Points, in no order, along strands that fork, close into loops and pass close to each other.
In the rows, zero is written as 100.
Two points are linked if the straight distance between their rows is under 83.1. Some points are linked to none.
Q795: [137 132 111 110 126 108  87 118 109  76 102  96  97 121  91  52  83  83
  53  81 101 117 129  83  63]
Q888: [108 111  78 128  60 125 103  88 111 115  90  77  99 103 140  78 110  75
  83  91 102  97  85  87 107]
Q588: [ 99  63  95 110 105  95  73  99 111  90 105 127 106 108  83 115 144  87
 152 105  86 104 106 132  96]
Q297: [134  99 112  98  66  91 106 129 146  79 103 143  79 120  85  79 106  82
 107  62  67 106 106  61  75]
Q186: [ 88 104  96 119 115 118  63  81 103  86 114 108 119  54  97  83 110  64
 111  74  94  79 113  83 115]
Q80: [ 92 129 121  92 129 133 101 107  71 104 104  98  89 113  78  93  90 111
  66  93  93 115 113  65 106]
Q699: [132 160 136  97  94  84  91 143 109  96  85 154 107 123  91  91 110 101
  78 112  96 109  94  70  85]
Q747: [111  75  61 117  80  95 117  93  91 103 131 106 121  76 135  97  92 102
 101  75  86  83  87 119 118]
Q407: [134 167 119  93 121  93  91 123  80  91 132 117 146 120  90  96  84 117
  74 113 107 128  92  77  73]
Q687: [108  43 101 115 103  94 122 104 114  99  69 106  78  98  86 101 117  83
 134 106  78  96 125 105 126]
Q115: [105  59  83  73  73  90 154 116 110  94  60 111  50 133  94 105  91 101
 100  56  86  88 105 118  93]
Q660: [119 117 107  93  99  73  79  84  95  99 129 107 127  97  92 133 101 129
  94 122 121 121  92 122  78]
Q985: [ 96  39  69  96  84 105 148 119 107 116  72 110  84 115 111 108 104 102
 160  81  49 109 100  89 107]
Q518: [ 65  93 100 116 109 105  89 106 112  79  96 113  92 110  72  98 139  57
 144  73  96  90 115  74 113]
Q398: [ 60 130  97 124 128 126  92  83 114  67  88  66  82 119  68  75 124  66
 119  81  98 109 124  48  84]
Q462: [112  69  66 114  67  97 115 104 123 110  78 116  69 113 122  98  94 116
 101  93  86 100  97 129  71]
Q817: [ 99 105  83  97  84  85  99  94  89 104  86 120  68  88 127  87  90 100
  68  65 109  70  94 134 101]
Q939: [123  96  65 100  67  71 140 101  87 103 123  92 116 135 121 124  85 128
  82 109 116 101  80 134  93]
Q307: [ 95 143 115  81  96  92  94 103  64 114 103 102 104 101 107 112  89 115
  59  94 129  97  85  99 109]
Q783: [ 97  61  65 137 108  88 112  87  94 117  55  41 114  85 132  78 114  71
 166 121  71  88  91 114 127]
Q192: [120  71  87 111  77 120 119  70 103  94 113  60 133  93 130  86 107  80
  99 123 100  76  89 104 140]
Q338: [115 120 120  86  88  66 103 117 101  87  76 131  75 137  69 131 102 104
  84  97 130 112 109 109  80]
Q585: [139 127 108 109 104  86  87 135 116  66 115 124  96 123  85  71  90  83
  72  65  98 117 124  88  53]
Q228: [104  91 106  93  89  72  98 104 102  95  74 110  65 120  83 119  97 113
  79  98 126 104 114 146  82]
Q491: [117  76 116  90  82  90 117 121 134  81  93 156  77  90  74 106 111  70
 125  83  92  79 110  71 126]
Q332: [ 81  98  92  95 131  97 102  99  79  84 113  97  80  82  86  92  87  82
  82  34 105 100 131  97  99]
Q294: [101  95 108 137  95 109  97  92 131  84  89  96  82  86  82  75 110  88
 100  77  57 120 124  47  91]
Q720: [ 75  96 123  86 118 100  88 116  82 109  98 134  77  84  74 117  96 130
 104  67  71 120 111  90  91]
Q292: [ 48  93 102 101 106  91  97 109  73 134 110  80  93  84 107 111  89 128
  97  71  95 116 101 117  95]
Q809: [ 90  78 121  69 116 120  70  81  86  85 140  54 149  65 109  93  87  89
 105 106 124  99  92  98 120]
Q445: [104 122  97 104  88 110  90 101  89  89 125 112 126 103 101 105 114  67
  88  85 123  80  91  94 122]
Q45: [ 76  90 120 118 115 124  71  93 114  98 126  75 132  90  80 105 130  82
 130 134 106 105 107  89 114]
Q300: [ 85 120 119  99 141 165  75  74 101  99 102  64 102 100  81  73  96 104
  98 128  99 122 106  63  97]
Q760: [ 98  91 115 100 101 124  79  75 103  85  59 111  69 124  82  76 124 112
  94  84  55 109 115  95  83]
Q513: [123 105 106  86  86  71 125 125 101  92  82 127  59 109  94  95  84  91
  57  45  96  96 116  98  95]
Q864: [101 125 129  82 102  82  81 110 109  90 104 147  99 118  58 142 121 128
 118 119  97 125  95  85  75]
Q369: [ 81 115 109  70 117 127  88  70  70  92 102  46  95 109 114  72  89  84
  66  83 135  90 100 101 106]
Q399: [ 81  30  57  84 101  94 157 133 103 125  52 101  65 121 125 100  78 119
 157 100  54  83 100 117  86]
Q969: [108 151 127 105  94  97  76 136 111 106  91 141  86  99  93  96 105  91
  76  88 110 106 101  70  85]
Q235: [139 128  96 119  81  66  96 127 121  86 138 128 128  98  94 117  99  87
  91 102 128 108  99  91  85]
Q455: [ 96  80  52 126  63 121 130  91 111 130  84  80  93  90 156  86  92  99
 105 100  88  87  84 103 104]
Q197: [115 100 100  98  98  71  91 103 118  83 129 146 128  91  72 150 127  95
 130 128 112 100  96 116 101]
Q168: [ 96  49  61 108  94  75 138 121 107 133  95 111  91  74 137 117  76 127
 131 129  95  87  93 141  93]
Q547: [ 99  85  97  95  58 109 125 123 126  93  75 117  68 152  85 111 126  80
 123  73  90 110  98  81  88]
Q10: [110  68  93  96  66  91 129 126 121  97 100 128  82 132  85 131 117 101
 130  88  89 121  98 101  86]
Q517: [ 64  61  94 128 124  74 103  99  97 116  45  46  71  91 100  87 112  79
 137  75  69 110 126 119 105]
Q299: [105  87 102 107 107 116  82  67  92  84  79 104 107  96  98  86 134  72
 108 115  95  68 106 121 136]
Q376: [114 133 116  97  96  71  94 142 137  65 128 157 116 113  63 114 118  87
 110 113 111  76 102  62 109]
Q460: [ 82  81  91 124  98 116  79  78  91 119 103  75 139  64 129  88 122  95
 132 100  56  98  86 100 127]
Q662: [ 72  79 119 113 107  96  84 122 126  90 106 123  84  90  66 105 123  77
 142  78  87 108 126  71 101]
Q682: [114  86  94  89  81  60 130 114 108 121  86 153 100  80  96 163  98 125
 136 120  96 113  84 104 111]
Q133: [107 134 114  49 142 160  84 102 109  85 132  71 114  82  99  76  50  78
  96 117 152 112  69  68  99]
Q748: [ 91 109  98 105 106 132  82  81  96  96 130  38 117 102 113  70  84  98
  77  75 106 129 106  76  72]
Q619: [125 173 113  83 143 120  81 130  91  81 117 128 120 125  85  70  85  89
  81 106 121 107  97  74  72]
Q391: [101 124 106  60 151 162  84  73 103  76 120  56 106  77  97  61  61  63
  96 103 141  99  91  66 108]
Q306: [ 81  58  65 113  93  86 130  82 104  93  42  81  57 114 117  73 102  95
 116  81  67  74 105 142  95]
Q860: [124 122 114 110 105 123  72  81 100  89  89 104  97 106  97  68 111  92
  64 109  95  87 108  89 103]
Q178: [ 63 113 115 110 151 148  81  72 102  99  92  49  96  73  83  75  97  80
 122 113 102 118 119  56 100]
Q649: [110 106 129  62 112  95  87 108  91  82  93 151  76 103  61 104  92 126
  94  66  74 113 109  88  81]
Q574: [ 62  56  63 101 101  84 152 119  92 131  64 109  59 101 138  82  73 115
 134 101  63  58  85 137 102]
Q784: [ 79  68  80 128  81  90  99  83 113 107 104  54  88  97 125  74  83 121
  83  79  81 105 106 140  69]
Q973: [101  69 110  94  94 102  89  79  97  96 127  56 137  62 120  87  94  82
  97 104 115  88  99 109 130]
Q659: [ 90  85 100 124  71 105 114 114 109 130 122  68 115  80 119 119 100  84
 103 106 122 112  97  90 120]
Q863: [ 66  58  89 105 107  62 125  90  77 107 121  76 103 107 115  75  80 132
 109 111  65  67  84 170 102]
Q581: [116  76  94  91  76  89 135 109 122  78  71 100  55 125  86  87  96  75
  82  31  79 103 122  89  86]
Q922: [143 135 113  99  71  97 108 106  89 109 124 101 148 104 123 105  98 103
  61 129 106  96  74  91 123]
Q690: [ 72  61 107  89  88  99  79  69  97  96 104  22 124  77 143  69  97  82
 113  97 119  96  89 113 111]
Q947: [130 169 114  83 110  76  67  98 107  82 136 123 160 103  84 130 104 100
  95 141 132  99  77  90  85]
Q597: [ 50  77  91 116 125  92 108  95  83 103  80  47  82 104  94  96 105  84
 113  46  80 116 131 111  93]
Q132: [121 148 142  81 122 113  75 119 109 107 132  81 134  73 100  91  60 102
  69 131 140 120  93  60  87]
Q324: [ 93 141 116 102 109  80 107 134  90  98 129 104 108 115  69 130  82 103
  83  83 133 132 111  71  80]
Q755: [113  37  64 106 103 105 126 113 110 100  65 117  89 105 109 113 115  67
 163 122 102  78 112 122 116]
Q207: [ 67 132 107 116 105 124  91 104 110  89  82  75  70 134  81  86 122  64
  92  73 108 113 121  59  79]
Q506: [ 90 132 101  77 148 137 103 112  85 105 137  78 102 103  70 114  48 114
  96  92 132 145  96  87  70]
Q612: [ 86  53  61  97  97  79 109 101  87 121 112  73 122  94 147  91  92  97
 148 119 102  67  70 164 112]
Q750: [127  51  82  60  72 124 145 118 123 108  58 140  68 124 103 117 102 102
 150 116  90  88  97  85  91]
Q964: [ 90 120 129  66 102  92  67  94  88 114 125  87 137  41 112 120  69 112
  83 109 137 103  80  94 108]
Q975: [ 87  73 102  85  95  68  86 106 100 100  89 130  82 108  83 125 107 144
 119  82  77 118 101 150  63]
Q204: [127 180 118  64 129  82  91 102  70 102 111  96 144 119  97 108  57 117
  78 116 143 128  79  86  75]
Q191: [ 83  92 113  99 104 109 119 100  65 107 100 101 100 138  79 119 122 111
  94 101  88 104 105  97 130]
Q319: [ 85 112  88 121 106 130  79  77  99  93 100  64  98 107 103  68  99 108
  84  67  72 126 109  82  62]
Q173: [ 79 101 127 100 122 108  71 102  99 107  91  94  73  87  77 108  98  99
  90 104 128 113 126 110  85]
Q516: [ 88 153 114  90 134 115  64 123 111  89 138 145 124  92  64 124 100 116
 114 123 108 108  91  61  83]
Q359: [115  85  73  98  65 118 131 106  96 102  81 146  86 113 118 103 113  97
 112  77  65  86  82  84 118]
Q437: [ 82  67  83 111  69  85 100  90 106 115 124  52 107 102 137  90  86 128
  97 105 105 105  84 148  75]
Q776: [101 104 119 107  82 122  79  90 100 121 121  79 122 118 109 112 126 127
  90 141  98 124  84 102  93]
Q826: [129  61  62  92  75 131 150 110 115  98  67 125  77 141 112 115 108  95
 126 126  97  92 104  90  94]
Q2: [117 153 120  80 134  62  83 102 106  86 110 146 116 110  57 142  84 132
 106 116 109 135 102  71  64]
Q786: [ 77 132 126  92 102 128  60 103  96 120 121 105 128  58 103 119 103 100
  93 113 110 103  86  76 109]
Q354: [ 73  76 112  96 123  90  94  87  67 121  88  79 101  58 117  82  98  99
 101 100  87  67 104 124 150]
Q697: [ 86 110 121  77  88  67  70  87  92 125 115  87 128  46 124 127  75 134
  98 119 131 105  72 122 100]
Q579: [132 100 119 117  93  98 118 112 105  92  94  84  85 138  85  87  99 103
  50 109 101 114 124  99  95]
Q728: [ 71  57  98  94  74  86  98  79  99 110 119  36 121  88 149  70  88 114
 107 110 102  90  74 137 104]
Q395: [ 86  60  74 104  77  85 104 106 111 103  89 112  75 117 107 100 102 132
 115  72  66 107  97 149  66]
Q249: [ 81  89  97  93 143 138  75  77  78 104 131  68 123  78  96  83  83 121
 115  94  84 125 103  99  87]
Q932: [101  82  91 126  91 100  72 101 124  96 101 127  99  58 107 100 115  68
 121  83 100  87 107 107 107]
Q778: [ 95  83  99  90  94  63 101  79  90 111  96 108  95 101 108 110  97 149
  99 140 102  80  82 174  93]
Q621: [ 96  49  66 115 104  90 107  88  94 121  92  68 124  79 146  80 101  90
 144 123  77  68  82 139 129]
Q222: [ 96 125 111  85 146 133 108 110  84  78 109  92  82 141  54  90  83  95
  74  82 106 119 123  74  83]
Q703: [ 77  93 106  99  90 109  94  91 104 103  44  98  46 118  98  85 117 105
  82  67  74 101 113 110  83]
Q942: [ 61  81  98 103  81  95 119  92  91 137  71  59  70  96 140  83  95 106
  89 112 111  75  89 137 119]
Q89: [115  92  87 117  99  91 113  75 110  70  73  92  66  90  99  67 101  72
  77  48  77  93 130  90  98]
Q179: [ 64  89 107 110 134 104  77  71  84 103  78  34 103  60 112  71 107  63
 128  83 104  98 118  99 117]
Q648: [ 76  65  95 134  83 100 112 108 111 137  98  56  97  81 120 104 102  94
 115 103 101 118 108 107 111]
Q820: [ 77 106 101 115  98 105  93 117 117  93  91  85  66 122  82  99 105  74
  85  51 108 125 126  89  62]
Q176: [ 96  96 124 112 140 120 100  73  97  77  84  86  77  92  64  77 107  86
  87 101  81  96 139  62 121]
Q350: [105  73  80  93  80  74 152 112  99  90  85  94  71 144  94 107  82 121
  66  72  90  93 108 137  91]
Q409: [111 123 123  54  79  75  94  82  75  98 118  67 139 106 128 107  76 134
  63 127 136 102  62 112 104]
Q351: [ 79  79 106  87  86  88  97 117  90 114  86 143  79  86  98 112 110 117
 125  54  62 110  96 100 104]
Q266: [142 125  92 110  69 105 125 118  98 107 117 129 129 130 114 119 118 103
  81 127  90 103  74  85 115]
Q808: [ 70  75  81 128 102  91  88  72  90 116  93  50 110  56 140  60  96 103
 122  77  61  93  93 114 109]
Q626: [144 121 122 112  86  78 104 121 141  99 116 140 117 109  83 130 125 114
  95 157  95 115  95  82  95]
Q315: [101 103 100  94  66  57  92  91 110 128 109  91 118  65 131 134  79 126
 100 129 142 106  72 132  94]
Q761: [ 87  55  86 136 110  86 107 100 104 121  50  68  84  83 111  90 118  72
 155 107  74  99 116 110 127]
Q691: [119 109 111 113  92 119  83  94 105  94 121  99 113 139  91 103 129 119
  85 127  88 122  98  99  81]
Q27: [ 95  91 110 117  94  94 103 113 110  85 120  93  98 130  69 122 120  77
 104 116 142 106 120 104 100]
Q164: [112 112 106  79 127  87  82  87  67  86 120 140 114  70  84 116  87 119
  87  86 103  87 103 111 114]
Q233: [105  77  93  87  86  95  94  80  89 111 137  84 148  82 131 113 113 122
 114 129  90  95  68 140 120]
Q497: [107  51  57 115 104  89 136  75  96  85  54  96  77  93 119  69 103  87
 133  88  62  67 112 124 124]
Q627: [112  61  66 104  78 114 140  88  96 114 106  74 118 113 136 107 100 103
 110 140 112  78  85 130 124]
Q531: [148 118  75 109  66  93 120 128 127 116  87 146 107  88 126 133  89  92
 100 137 129  93  84  93  95]
Q611: [107 101 104  89  73 105 110  89  87 118  85  92 102  88 128 104  99  88
  71 125 135  60  81 123 144]
Q145: [112  92 101  88 100  90  82  80  85  95 152  90 146  83 105 117 101 124
 100 116 112 106  88 127 100]
Q940: [ 95  74  91 144 102 112  93  85 114 103  95  92 123  69 102  93 133  80
 143 109  52 102 105  83 124]
Q470: [ 97  41  53 103 101  94 140 128 100 125  78 105  89 100 127 128  88  99
 152 125 110  89 106 129 101]
Q998: [133  86  97  75  75  78 131 119 132 104  89 168  98  95  86 160 115 111
 148 135  96 106  83  87 100]
Q665: [ 79 106  94 102  78  66 109 112  85 123 104 111  90  96 107 130  86 129
  88  73 108 116  91 121  87]
Q188: [104 110  91  99  85 103  84 104  91  93 128 152 121 108  95 124 131 113
 115  84  75 109  79  97  95]
Q95: [ 67  99 110  94  70  88 117  99  82 140 101  67  92  91 137  98  82 129
  70 112 112  92  73 120 114]
Q696: [ 76 108  92  91  76  66 130 103  69 126  92 109  89 104 119 125  86 136
  86 101 112  85  76 130 116]
Q316: [103 115 102  91  98  82 116 123  83  87 111 128  82 106  83 107  90  89
  73  40 105 103 116  81 103]
Q790: [ 76  72  87 127  92 105 118  91  87 113  79  84  91 106 105  92 117 113
 119  70  42 118 104  89 110]
Q527: [106  64  70 127  85 117 120 112 120 109 108 125 119  81 117 117 122  82
 147 103  60 102  93  82 118]
Q735: [ 87  82 113 116 129 122  62  84 109  86 109 100 110 108  72  98 139  98
 138 127  81 115 117 103  91]
Q302: [ 98  92 124  98  81 125  78  86 108 104 128  60 142 107 109 108 128  98
 104 149 118 108  83  99 110]
Q412: [117  78  78  88  89  78 121  91  96 120 122 106 141  80 124 143 113 120
 128 155 104  91  70 141 123]
Q279: [157 140  98  91  80  36 123 104 114 108  64 151 107 121 104 141  86 116
  92 129 114 112  83 100  92]
Q282: [135 116  97  90  65 101 118  95  88 115 102  93 122 109 139  95  93 112
  58 133 116  77  70 114 126]
Q722: [117 122 115 108  96 117  75 102 127  67  74 118  73 138  79  59 120  86
  87  80  74 107 116  70  66]
Q725: [106 142 126  90 105  73 101 136 100  94  88 110  89 139  65 122  89 107
  71  86 125 136 115  92  60]
Q498: [ 70 102  72 108  81 110  92  61  77 106  83  69  94 108 140  64 110 100
  93  74  86  76  77 125 105]
Q901: [ 75 111  97  48 155 147  95  83  75 107 112  61  83  83 101  82  41 116
  93  90 133 113  83 115  90]
Q50: [ 77 101  93 120 134 105  81  62  94  88  74  63  81  53 101  68 102  73
 108  61  83 102 132  86  94]
Q67: [105 129 118  73 114 111  77 100  86 102 111  59 102 116 100  90  64 119
  59 105 142 125  98 112  60]
Q632: [ 68 112 112  92 131 140  66  76  70 111  86 101  98  84  97  86 112 108
 101  96  79  95 101  89 116]
Q477: [119  92  99 107  66  78 120 107 110 121 120  88 121  73 119 134  85 101
  94 130 141 103  89 113 117]
Q963: [ 86  87  95 116  87 108 125  77 102  96  37  81  56 117 100  83 129  78
 100  83  75  92 114  88 119]
Q514: [138 119  90  99  83  77  98 104  91 100 102 139 100  76 121  98  86  98
  64  80 113  76  90 117 113]
Q431: [ 88 141 107 101 118 128  64 113 110  79 137 127 127 111  73 105 121  95
 108 119 107  91  93  66  95]
Q143: [ 86 130 111 109 101 126  82 100 112  97 132  50 115  95 107  78  95  63
  82  85 137 113 104  57  89]
Q155: [118 189 126  94 117  75  72 141 124  85 123 134 149 113  81 105 101  96
  91 145 130  95  92  64  86]
Q70: [106 101  78  92  61  54 125 120 110 117  83 132  84 118 107 149  86 139
 108  90 101 128  81 123  64]
Q366: [109 100  90 112  75 108 108 116 119 120 113 135 133  52 113 143 107  90
 116 132  93  82  81 100 132]
Q732: [124 158 129  60  99  77  89  92  73 100 118  79 156 103 109 119  71 115
  69 129 144 114  70  85 102]
Q415: [102 102 108  90 112 103 102  91  74 100 117  84 102 119  92  94  81 149
  59  99  85 116 105 117  86]
Q605: [ 80 120 114 111  76 120  55 100 111 129 102 104 113  66 118 111 116  91
 100 110 116  99  82 101 101]
Q151: [ 85  86  73 114  85 122 122  97  95 123  51 109  85  86 130 105 121  64
 125 101  93  68  93  98 143]
Q885: [147  67 107  72  70  83 127 117 127  81  92 160  71  95  80 107  95  93
 122  77  88  87 104  91 106]
Q196: [ 65  98 126  70 129 128  73  79  63 121  96  73 117  57 113  85  90 111
  98 114  99  83  89 101 135]
Q564: [ 88 101  84  92  82  53 138 101  79 134  88 126 106  86 117 153  83 137
 115 121 109  93  73 125 124]
Q281: [116  95 112  71 124 111  72  79  88  78 159  72 146  76  98 102  77 115
  96 114 126 112  95 104  94]
Q185: [ 81  92 134  84  88 100  94  89  84 128 112  50 109  78 123  94  81 133
  65 125 113 106  88 101 116]
Q13: [ 82  90 136  75 111 116  73  77  79 121 103  72 116  71 114  94  97 134
  89 141 103  94  87 120 121]
Q223: [135 137  96 102  74  39 114 106 102 117  75 120  93 101 117 123  70 116
  69 111 138 101  88 123  92]
Q370: [ 80  99 100 100 157 120  88  84  93  93 108  83  77  58  82  80  73  89
  92  67 101 112 137  87  91]
Q214: [ 92  70  87 108  90  81  95 105  98 129  97 123 102  68 122 116 107 126
 130 112  76  97  85 140 109]
Q615: [ 98 146  95 101 155 148  85 107 121  70 127  88  99 119  68  61  83  79
 100 112 123  94 110  50  87]
Q473: [ 81 109 102 113  95 108  82  95 107 106 113  62  92  75 115  89  99  56
  82  65 139 104 114  89  95]
Q674: [ 63  82  92 117  95  94 103 112 101 104  86  83  70 116  88 109 113  73
 108  47 109 117 123 108  86]
Q92: [ 80 121 106  89 118 139  78  57  81  82  92  50 109 105 103  70 113  62
  92  96 126  86 102  83 113]
Q63: [ 60  91  99  91 131 114  89  95  69 115 130  59 111  78 101  96  74 121
  98  70 102 123 108 106  90]
Q692: [130 106 128 113  88  88 106 108 111 119 108 125 112  74  92 129 104 127
  80 147  94 110  99  91 122]
Q903: [ 72  78 114  61 111  86  73  76  78  95 126  62 114  67 130  73  62 132
  89 101 121  85  79 138  94]
Q583: [117  85  76  93  82  70 122  83  96 111 101 122  97  85 134 105  81 140
  94 144 103  64  72 158 101]
Q33: [102 134 108 121 133 125  89 112 128  58 123  93 108 136  64  60 110  89
  92 117  89  99 123  37  92]
Q651: [106 131 100 128  98 123  74  95 130  69 136  92 141  90  94  71 117  63
  92 112  96  73 102  54 113]
Q344: [ 61  73  90 100 104  78 104 105  77 122  78 115  70  82 117  87  98 116
 116  57  58  83  95 131 110]
Q206: [ 62  70  92  99 130  83  83  96  63 115  76  94  93 105 107  82 114 111
 134  80  60  85  95 143 115]
Q246: [105 157 113  76 148  98  77 102  92  92 118 143 117  89  62 134  76 124
 107 118 122 119  92  77  82]
Q756: [120 102  94 121  71 112  79 108 134  98  96 146  93  93 107 101 125  81
 109 106  95  90  94  92  94]
Q937: [114 132 111  90  94  79  73 101  95 103 109  83 109 116 101 113  82 127
  70 112 137 128  96 128  55]
Q921: [ 94  86 100 119  70 114 133 107 120 104  57  89  60 139  93 100 122  78
 101  94  89 109 113  76 105]
Q231: [ 90  80 106  93  99  78  92  88  90 106  76 100  72 101  96 108 103 112
  89 117 130  83 105 162 100]
Q606: [ 88 127 109  80 133  91  99 101  71 100 132  86 118 104  69 138  63 127
  94 102 138 138 103  98  76]
Q471: [112  81  96 145  91 114 109  69 122  85  76  92 102  84  95  81 127  89
 121 107  51 104 115  69 116]
Q502: [137 161 111  95  92  50  83  85 117 108 106 128 148  97  98 151 103 106
  95 148 125 113  75  92  95]
Q358: [141 115  82 108  68  85 136 123  97  98 110 112 112 152 112 115 100 108
  77 107 110 116  88 111  86]
Q51: [157 100  66 104  66  87 132 122 125 114  89 144  93 101 131 121  84 121
  95 125 100 106  84  99  76]
Q325: [135 114 121 121  92  92 121 127 109  95 106 100  96 116  90  86  96  82
  54 103 109 104 122  72 115]
Q854: [ 89 135  93  88 164 151 100  92 102  77 106  72  74 116  67  72  76  66
  94  88 126 108 118  73  84]
Q565: [112 125 122 114 113  97 107 131 121  71 120 109  97 130  67  78 106  79
  77  98 102  96 128  47 103]
Q670: [106 125 138  60 130 103  90 134 111  72 101 145  68 113  45  91  84 101
  97  71  94 107 118  57  77]
Q841: [ 88  78 108 101 140 117 106  76  85  75  84  71  78 116  61  81 101 103
  88  84  78 108 142  98  99]
Q314: [ 72 134  95  96 137 140  58  85  99  85 119 100 109  65  94  80  97  60
 110  75 115  85 106  69  99]
Q582: [ 69 105 112 101 131 130  76  61  90  86  94  36 117  76  99  75 110  61
 124 100 116  98 110  76 115]
Q731: [128 100  84 112  72  95 122 115 120 110  99 122 103 107 105 141 108  87
 108 141 140  97  92 110 104]
Q328: [119 112  85 141  70 124  98  97 140  95  89 109 103 102 117  86 126  61
  98 114  99  85  94  72 108]
Q379: [ 78  95 109 108  84 114 102 110  99 128  68 127  81  93 102 119 127  84
 113 101  98  90  95  96 134]
Q614: [106  68 100 107  94  91 109 110 115  82 113 106  86 109  74 101  95 113
  95  52  58 130 127  93  77]
Q263: [110  90  96 127 100 107  95  94 104  92 129  95 105  93  92  86  97 109
  84  72  69 122 120  81  88]
Q993: [124  87 117 115  89  70 119 112 107 110 110 112  92  83  87 121  86 130
  74 114  93 119 117 101 103]
Q512: [ 87  91  70 129  90 111 120  75  91 102  65  80 105  82 124  91 125  51
 130  84  87  78  95  91 144]
Q210: [ 92  57 103 115 122  93  78  77  97 101  94  74  93  76  97  80 100 105
 105 101  88  98 127 135  97]
Q525: [135  73 104  98  84  62 139 111 113 103  85 127  75  99  88 121  82 141
  80 118  89 106 110 118 101]
Q713: [156 108 109  90  70  77 120 131 148  90 102 167  99 115  84 130 121 110
 118 140  87 107  85  76  89]
Q21: [138  89  72  87  58  84 124 122 124 108  70 145  70 124 118 121  87 125
 103 107  98 108  85 119  59]
Q802: [ 97  76  65 107  70 101 133  98  89 115 104  85 105 134 124 116 109 108
 108 110 111  94  82 136 106]
Q950: [ 89 102 132  86 112  90  94 128 125  74 110 144  75  95  51 101 107  84
 115  73  96  92 122  56 102]
Q232: [140 101  96  96 100  77  90  90  92  77 121 149 115  78  92 110  99 104
  82  93 103  79 101 120 113]
Q584: [ 68  90 120 107 118 119  73  92  88 118  69 113  84  80  93  96 127  99
 121  97  70  98 110  92 122]
Q540: [ 66  76  96  92 123  94  62  87  64 121  98  74 122  95 124  85 116 112
 139 104  74  82  81 150 113]
Q861: [ 94 121 116  66 131 136  73  79  80 102 105  68  90  85 107  72  68 108
  67 103 128 101  98 103  92]
Q439: [ 82 109  83  97  90 104  84  77  76 103 101  91  91 110 126  72  95 117
  68  72  91  83  85 131  89]
Q803: [104 163 101  63 157 156  90 110 102  91 126 106 105 102  73  90  59  85
 103 124 150 105  73  77  98]
Q774: [140  73  70 111  84 108 137 100 110  83  99 126 101 101 107 105 100  69
 101 106 110  69 108 101 132]
Q258: [129 120 106 101 127 122  73  82  91  82  94 109  84  88  96  55  84 101
  56  83  86  95 120  91  87]
Q339: [ 63  79  87 108 112  91 121  69  78  94  61  61  67 116 105  66 102 111
  85  76  64  72 114 136 102]
Q481: [ 71  81 110  91 111 103 108  92  55 112 119  64 130 118  99 111 116 107
 113 109 104  99  95 123 138]
Q458: [ 84 120 126 100 110 127 103 101  78 104 104  86 101 135  77 106 117  96
  78 110 113 103 105  75 121]
Q726: [118 115 118 121 108 122  98  76 106  77  79  94  88 118  82  67 123  79
  76 110  85  87 120  65 121]
Q798: [110  59  90 104  95  96 117  97  94 111  89 126  99  89 110 109 114 114
 118 121  73  83  99 127 129]
Q41: [123 139 115 100 106 103  92 114  94  92 137 113 130 144  78 114 116 127
  85 123  93 133  93  83  70]
Q430: [143 142 125  90  84  62 100 122 111  90  77 154  94 130  81 122 107 100
  89 117 122 103  97  97  90]
Q317: [ 69 103  83 114  97 106 109  54  80  97  51  57  73 105 119  68 119  87
  94  77  81  82 103 109 116]
Q563: [120 143 101 120  95 109  78 121 115  82 139 106 135  94 104  74 101  61
  75  92 111  84  97  64 104]
Q848: [ 97 131 109  98 134 139  59 103 109  87 102 140  84  90  74  77  96 103
 101  86  80 108 109  60  73]
Q680: [104 103 121  86 133 104  77 106 111  69 120 131  92 122  45 114 107 116
 112 112 107 121 121  96  67]
Q488: [105  95 103 107  96  82  99 124 131  69 137 145 118 110  60 127 132  82
 131 117 107  84 107  85 112]
Q613: [ 75  67 107  95 115  73 132 107  81 109  77  89  59  98  86 103  92 108
  82  78  95  86 126 129 123]
Q6: [107  91  94  93  74 104 104 106  95  95 105 154  97 104 102 104 119 107
 113  60  55 101  89  83 107]
Q664: [112 133 132  96  92 129  71 104 120  91 133  73 142 111  99  93 113  86
  81 148 127 101  89  72 102]
Q125: [130  84  73 121  65 126 147 105 118 105  68  97  76 139 117  95 106  87
  92 119  93  99 105  79 107]
Q147: [107 171 120  96 119  91  83 147 111  77 121 120 124 141  75  85 110  78
  88 121 143  87 103  68  88]
Q401: [ 59  66  75 109  98  81 143 107  87 142  73  85  70  82 142  81  80 103
 114 105  80  57  85 132 124]
Q464: [117  86 102  92  76  73 116 123 109  87 115 124  95 130  71 129 100 130
  99  69  75 137 106 101  66]
Q744: [ 97 128  95 102  97 118  73  99  92  83 137 128 138 113  93 113 130  87
 106  93 101  90  83  90 107]
Q119: [104  73 103 118 106 103 116  81 101  85  84  57  80 130  78  84 102 102
  66  96  90 107 135 115  99]
Q341: [104  60  38 110  76 122 144 110 113 119  70 113  72 102 150  92  77 116
 117 101  77  85  97  98  78]
Q829: [ 69  84 122  93 137  93 108  91  71 115  89  68  74  70  98  92  89  94
  77  84 111  88 130 110 130]
Q733: [104  76 102  92 105  72  89 104  93  84 105 140 101 104  73 135 124  99
 134 100 113 100 108 136 104]
Q769: [100 159 105  72 131 140  60 102  91  79 131 110 130 112  82  93  94  81
  96 115 143  89  84  80  92]
Q532: [113  84  67 125  85  93 125  81 115  88  79  84  69  89 121  79 100  61
  87  60 102  83 118 103 106]

A fork is a point with three links, a tip a point with one. Leave the first point through the second and follow the links. Name the first fork or tip that comes.
Q579; Q325: Q481
Q282; Q922: Q973
Q376; Q488: Q302
Q398; Q207: Q761
Q692; Q626: Q696
Q513; Q316: Q582
Q841; Q176: Q585
Q179; Q50: Q581
Q192; Q627: Q611

A tip is a point with one link. Name the tips that can be reached along the links from each point below, in the order of the rows.
Q176: Q585, Q481
Q470: Q398, Q612
Q699: Q969, Q506, Q223, Q583
